Points on a hilly landscape, in no order, each with its height.
From any point a ball rolls to the lowest of the 2 points nearest to it. It stops when none of these is lower. Distance is the straight distance between rows; heights are no part of it.
j_941: [126 152 157 103 151 152  37 114 100 109 135  65 141  44  89 111 122 105
 123 117 212 120 176]  height 16.2
j_857: [132 107 162 107 143 130  59 144 112 141 144 106 166  92 106 112 153 111
 129 170 165 152 161]  height 57.5
j_751: [131 112 122 140 111  84  97 121 146 172 129 135 111 168  98 141 155 167
 118 166  73 119 114]  height 57.8
j_265: [147 103 183 149  72 134 122 191 124  83 116  96  77 125 157 128 144 105
 124 137 168 115 127]  height 47.5
j_71: [124 112 135 101 128  67 146 163 115 145 107 186 147 118 141 112 133 186
 129 144 110 138 124]  height 54.3
j_868: [107 144 150  90 112 149 201 140 109  94 135 133  87  56 150 140 106 104
 118 105 148 121 136]  height 29.3
j_918: [101 105  93 129 183  67 129 101  96 106 118 169 173 130 148 125 114 137
 164 142 134 176 115]  height 48.3
j_364: [100  96  87 147 214 105  79 106 133 146 159 112 156 188 123 122 109  95
 174 115 107 157 115]  height 40.7
j_806: [147 148  67 156 114 165 116  66 143 119  77 169 114 167 126 144 147  80
 123 100  91 121  96]  height 24.5
j_851: [126 127  77 128 126 151 168 103 112 149 114 151 109 176 129 121  94 134
 105  88  90 140 134]  height 49.0
j_466: [138 161 144 153 106 151  56 117 121 103  70 143 143 131 122 114 141 104
 127  99 125 105 120]  height 28.0
j_424: [112 124 128 105 163 174  81 120  92 111 165  56 155  82  87 109  97  92
 107 111 192 118 175]  height 23.6
j_139: [127 153  77 156 154 143  46  58 141 127 143  74 130 153  96 139 122  85
 115 110 150  94 139]  height 63.9
j_437: [ 84 113 112 109 163 137 126 141 123 150 192 115 157 157 129 123 136  84
 159 160 144 150 110]  height 44.7
j_564: [157 129 154 139 132 114 132 142 164 156 139 151 138 121 160 133 121 194
 121 139  87 113 158]  height 59.4
j_921: [154 142 101 151 108 146 141  97 121 158 117 157 111 154 114 139 139 153
  95 118  89 120 148]  height 47.9
j_592: [ 92 117 150 114 158 113  67 138 137 133 152 108 157 105 141  90  74 122
 124 108  99 138 120]  height 59.5
j_416: [133 144 186 160 126 179 103 173 125  81 126  64  92  96 142 124 110 102
 120 107 167 124 156]  height 49.5
j_65: [113 137 148 125  70  94 126 165 115 133 108 130  89 114  95 142 166 145
 100 160 100  78 103]  height 37.8
j_961: [ 99 118 189  53 114  64 189 174 122 111 131 143 125  46 148 118 106 135
 149 135 149 155 100]  height 55.7
j_977: [113 140 104 115  68  96 216 172 153 163 105 170 100 168 112 145 185 158
 119 151 114  55  75]  height 39.6
j_629: [122 113 132 160  84 131 125 156 139 150 114 108 109 206 108 119 131 121
 124 137  77 118  79]  height 60.7
j_723: [103 100 136  91 169  98 192 104 121 137 154 111 178  78 142 119  93 168
 140 156 157 206 144]  height 46.0
j_111: [179 121 118 183 123 169 110  97 162 158 121 115 123 191 117 151 152 126
 122 126  83 123 113]  height 60.3
j_8: [114 119 112 117  73  77 185 162 145 166 136 146 118 180 115 128 188 163
 131 182 137 105  84]  height 28.3
j_288: [130 116 145  89  80  85 239 197 160 138 122 158 106 142 165 112 137 169
 129 121 159  81 109]  height 57.4
j_23: [ 70 112 127  93 183  65 146 110 108 113 124 133 179  91 145 113  79 130
 165 132 138 195 103]  height 53.0
j_47: [140 146  51 154 184 141  56  47 121 142 135 108 145 151  66 118 112 108
 132  74 139 121 142]  height 63.0
j_82: [146 112  95 139 120  78 150 126 146 135  86 189 134 198 142 138 152 175
 137 134  90 131 107]  height 27.2
j_928: [107 126 106 104 183 173 119 106 124 133 178  60 174 121 112 119  90  93
 122 121 159 123 179]  height 30.5
j_371: [116  88  76 150 159 103 131 108 131 153 155 126 143 199 131 126 126 114
 156 154 116 161 117]  height 37.9
j_191: [169 106 120 169 103 111 118 107 151 176 130 111 113 221  82 148 128 150
 127 139  73 131 100]  height 59.6
j_28: [147 137  53 135 145 145 140  57 147 142 101 203  90 156 134 165 146 111
 135  87  67 130 103]  height 22.0
j_866: [143 171 126 183 143 167  28  86 150 106 135  65 117 106 110 135 141  95
 116  99 164  83 146]  height 64.9
j_436: [ 85 115 171  86 166 135 106 152 130 128 172  93 153  64 134 103  71 120
 133 131 127 163 134]  height 56.7
j_643: [121 159 110 141  84 131 143 135 133  83  88 129  73  92 156 180 159 132
  86 127 113  71 120]  height 41.5
j_770: [140 139 144 109 179 139 119  86 125 112 129 112 196  70 141 122  97 124
 135 131 172 172 185]  height 38.5
j_661: [151 127 178 125  94 139  97 158 118 134 134 111 138 124 122 118 167 137
 128 179 156 135 140]  height 53.8
j_635: [151 140 147 140  61 178 169 163 108 129 109 109 110 160 100 110 160 108
 121 155 160 132 119]  height 20.9
j_388: [135 126 186 127  83 123 137 193 109  59  94 117  48  78 140 131 131  95
 127 108 149  98 119]  height 46.1
j_914: [135 156  89 168 106 161 124 104 139 104  93 130  70 122 146 155 132 121
  82 107  95  81 146]  height 43.3
j_561: [ 97 115 161  91 160  61  94 123 116  94 103 132 159  79 149  99  79 143
 142 108 131 165 121]  height 57.1
j_394: [164 104  78 160 183 120 135  62 146 134 137 167 154 183 148 147 127 133
 153 124 130 170 155]  height 61.4
j_29: [127 147 151 149  47 155 170 181 118 114  64 143  68 134 114 148 177 137
 109 123  92  60  82]  height 46.6
j_937: [159 114 184  99  70 109 199 207 131 113 102 139 108 122 154 116 150 174
 119 133 156  94 129]  height 54.7
j_460: [137 146 106 165 115 139  64  82 144 107  83 146 136 169 117 129 137  75
 147 103 105 110  88]  height 26.1
j_235: [123 120 105 122 126 129 175 133 134 178 178 125 123 160 119 115 129 150
 127 146 117 137 129]  height 49.4
j_888: [139 180 133 109 136 155 102  87 102 105 119 144 146  57 120 103  99 121
 112  90 154 117 171]  height 32.7
j_459: [118 150 120 100 117 132 200 142 115 141 165 150 107  77 141 137 123 140
 118 142 134 127 135]  height 19.1
j_569: [169 132 168 170  84 164 109 158 147 162 121 102 137 159 106 130 174 140
 123 160 125 118 114]  height 51.4
j_999: [118 157  91 154 119 165 129  81 133 117 131  89  84 138 118 152 105 106
  90 111 128 104 149]  height 44.5
j_393: [107 118 138 105 150 132 173 117 125 107 137 131 151 102 169 125  92 112
 162 125 152 174 131]  height 54.5
j_761: [150 106 194 109  96  95 144 183 119  85  97 144 118 100 169 118 125 161
 123 132 131 123 137]  height 52.8
j_991: [ 98 124  96 125 144 146 146 124 104 135 154 110 144 163 107 101  93 105
 125 101 100 155 136]  height 50.7
j_56: [131 132 153  99  97 105 152 154  97 117 100 158 129 103 141 115 126 180
  97 127 125 122 161]  height 50.9
j_33: [130 157 152 123 115 146 135 129 118  87 120 128  82  48 147 138 120  95
 114 122 155 104 154]  height 34.2
j_380: [129 114  64 142 141 100 158 103 128 163 142 155 116 202  88 141 147 140
 146 140 104 154  96]  height 34.5
j_2: [149 124 123 130 124  95 161 130 169 180 156 151 113 147 144 161 156 202
 118 152  91  98 137]  height 57.7
j_786: [142 171 167 131 123 146  72 121 113  90  75 153 132  67 127 110 123 107
 132  92 159 114 143]  height 30.0
j_824: [144 160 140 164  88 223 134 150 106 112 117  92 102 125 107 130 140  93
 114 133 158 116 137]  height 24.4
j_160: [101  97 190  48 154 114 125 157 112 117 150 109 154  29 129 111 105 108
 152 143 169 185 120]  height 60.4
j_755: [157 124 162 131 160 148  52 120 137 119 129  96 178 119 141 103 101 136
 136 109 145 139 183]  height 53.9
j_993: [130 126 162 155 157 173  62 133 147  75 125  47 133 108 157 125  96  94
 135 100 159 107 160]  height 50.6
j_849: [149 143 140 106 139 126 115  98  99  99  99 156 164  76 140 117 120 132
 132 132 183 156 168]  height 35.7
j_678: [111 138  66 139 184 126  62  81 128 116 136  85 157 172  93  92  74  89
 144  58 162 112 143]  height 62.2
j_591: [127 147 157 150  59 139 146 187 100  77  67 135  51  83 117 164 169 105
 113 119 133  83 102]  height 44.3
j_129: [100 118 116 129 179 117  54 117 124 123 138 103 172 152 113  80  74  98
 139  78 118 133 142]  height 61.3
j_132: [126 139 118 107  75 104 174 150 122 145  87 159 115 140  98 151 181 168
 106 147  87  78 105]  height 44.6
j_651: [121 120 124 112 197 125 149  85 136 135 154 109 184 103 145 126  79 170
 138 122 134 185 160]  height 41.6
j_559: [152 126 123 134 150 145  87 109 122 136 124 129 180 159 140 113 121 135
 124 126 120 155 154]  height 55.0
j_277: [ 69 101 150  82 166 115 118 166 149 141 201  91 162 119 152 109  97 109
 150 150 136 158 116]  height 52.1
j_787: [127 154 117 137 130 144  99 105 129 155 143 164 146 128 121 143 157 107
 135 144  99 133 110]  height 31.3
j_251: [106 122 137 115 113 157 130 145  96 140 146  98 131 137  92  90 102 137
 105 120 118 132 147]  height 52.6
j_70: [176 103  96 154 143 140 148  90 166 142 143 132 120 200 150 147 132 147
 125 126 105 150 147]  height 60.9
j_687: [157 112  87 143 136 103 186 132 149 188 143 177 128 213 120 126 160 181
 141 139  91 146  94]  height 30.7
j_741: [119 125 167 108 171 141  61 132 133  91 129  77 170  97 131  91  92  91
 146 115 177 137 145]  height 52.2
j_233: [154 105 142 136 154 115 147 139 157 168 163 163 164 144 179 113 125 186
 147 156 120 152 132]  height 61.0
j_279: [161 153 158 178  61 169 164 160 160 151 113 119 119 168 122 147 173 124
 124 153 109  90  65]  height 49.6
j_38: [140 112  90 131 150  76 173 138 161 150  99 216 128 160 157 171 158 192
 148 111  66 110 112]  height 30.4
j_240: [115 138 186 121 135 159  36 157 101 100 147  70 103  37  95 135 144  86
 125 127 202 113 144]  height 22.4
j_595: [114 122 176  80 131 113 202 144 128 124 147 136 158  62 155 119 102 144
 138 139 155 180 131]  height 51.3
j_348: [108 123  80 129 157  98 137  63 110 103 119 149 133 144 145 139 109 105
 137 110 127 152 114]  height 45.2
j_833: [130 145 106 144 104 169 161 111 120 142 151 110  98 149 111 138 136 114
 115 139 122 114 132]  height 46.2
j_931: [ 96  97  91 122 204 149 115 120 133 156 199  78 169 144 120 137 101 101
 151 143 148 147 141]  height 37.2
j_771: [141 139  72 144 150 142 144  93 136 154 137 197 138 142 133 156 162 128
 144 137  85 126 102]  height 26.2
j_280: [110 114  52 150 198  96  96  56 138 127 146 141 139 158 127 139 105 103
 168  97 122 154 121]  height 43.0
j_301: [127 129 126 135 116 121  95 140 117 171 148 108 130 160  85 112 114 143
 108 139  78 121 131]  height 54.9
j_744: [109 157 125 118 110 125 100 131 122 137 138 141 104  92 104 140 158 119
 110 135  93  97 115]  height 27.3
j_54: [157  99  53 160 162 100 161  93 141 126 102 204 112 195 146 159 138 153
 145 112  82 153 112]  height 24.8
j_758: [115 120 144 111 144  81 110 132 115 108 109 171 151 123 157 103 108 133
 135 117  93 146 118]  height 57.6
j_922: [122 116 162 168  91 143  90 144 128  77 119  68  76 135 133 132 120  93
 111 130 152 106 136]  height 48.6
j_902: [120 120 121 114 130  89 187 152 167 185 188 154 127 149 147 132 142 178
 136 156 135 105 110]  height 54.0
j_333: [ 84 122 147  68 134 112 135 144  80 121 150 136 140  61 105 117 128 108
 130 147 168 165 138]  height 64.1
j_429: [153 138 121 159  67 177 165 152 148 142  72 148  99 169 119 147 156 130
 111 124  66  89  71]  height 48.4
j_607: [122 121 170  65  99  84 156 158  97  98 119 144  95  43 129 128 142 107
 134 147 176 154 131]  height 59.8
j_155: [164 135 144 149  91 140 145 134 121 122 100 149 123 142 142 134 131 151
 109 139 133 130 153]  height 49.1
j_628: [143 117 135 137  76 143 182 147 140 156 138 123 119 188 122 123 177 131
 132 169 147 133 105]  height 15.5
j_182: [133 143 158 136  92 140 151 162 139  98 128 125  71  70 168 171 164 134
 107 145 138  84 134]  height 38.4

Call two points neighbours if one is among the 2 nearest of the other. Go from one point of each pair to the other, from neighbour to neighbour, staying as low as possible. Name the highest point that can't be avoided.
j_591, j_744: j_559
j_744, j_628: j_132
j_28, j_459: j_833
j_744, j_28: j_787

For each start below, name the point where the ball stops.
j_678: j_941
j_902: j_459
j_755: j_591
j_857: j_591
j_160: j_941
j_866: j_591
j_651: j_28
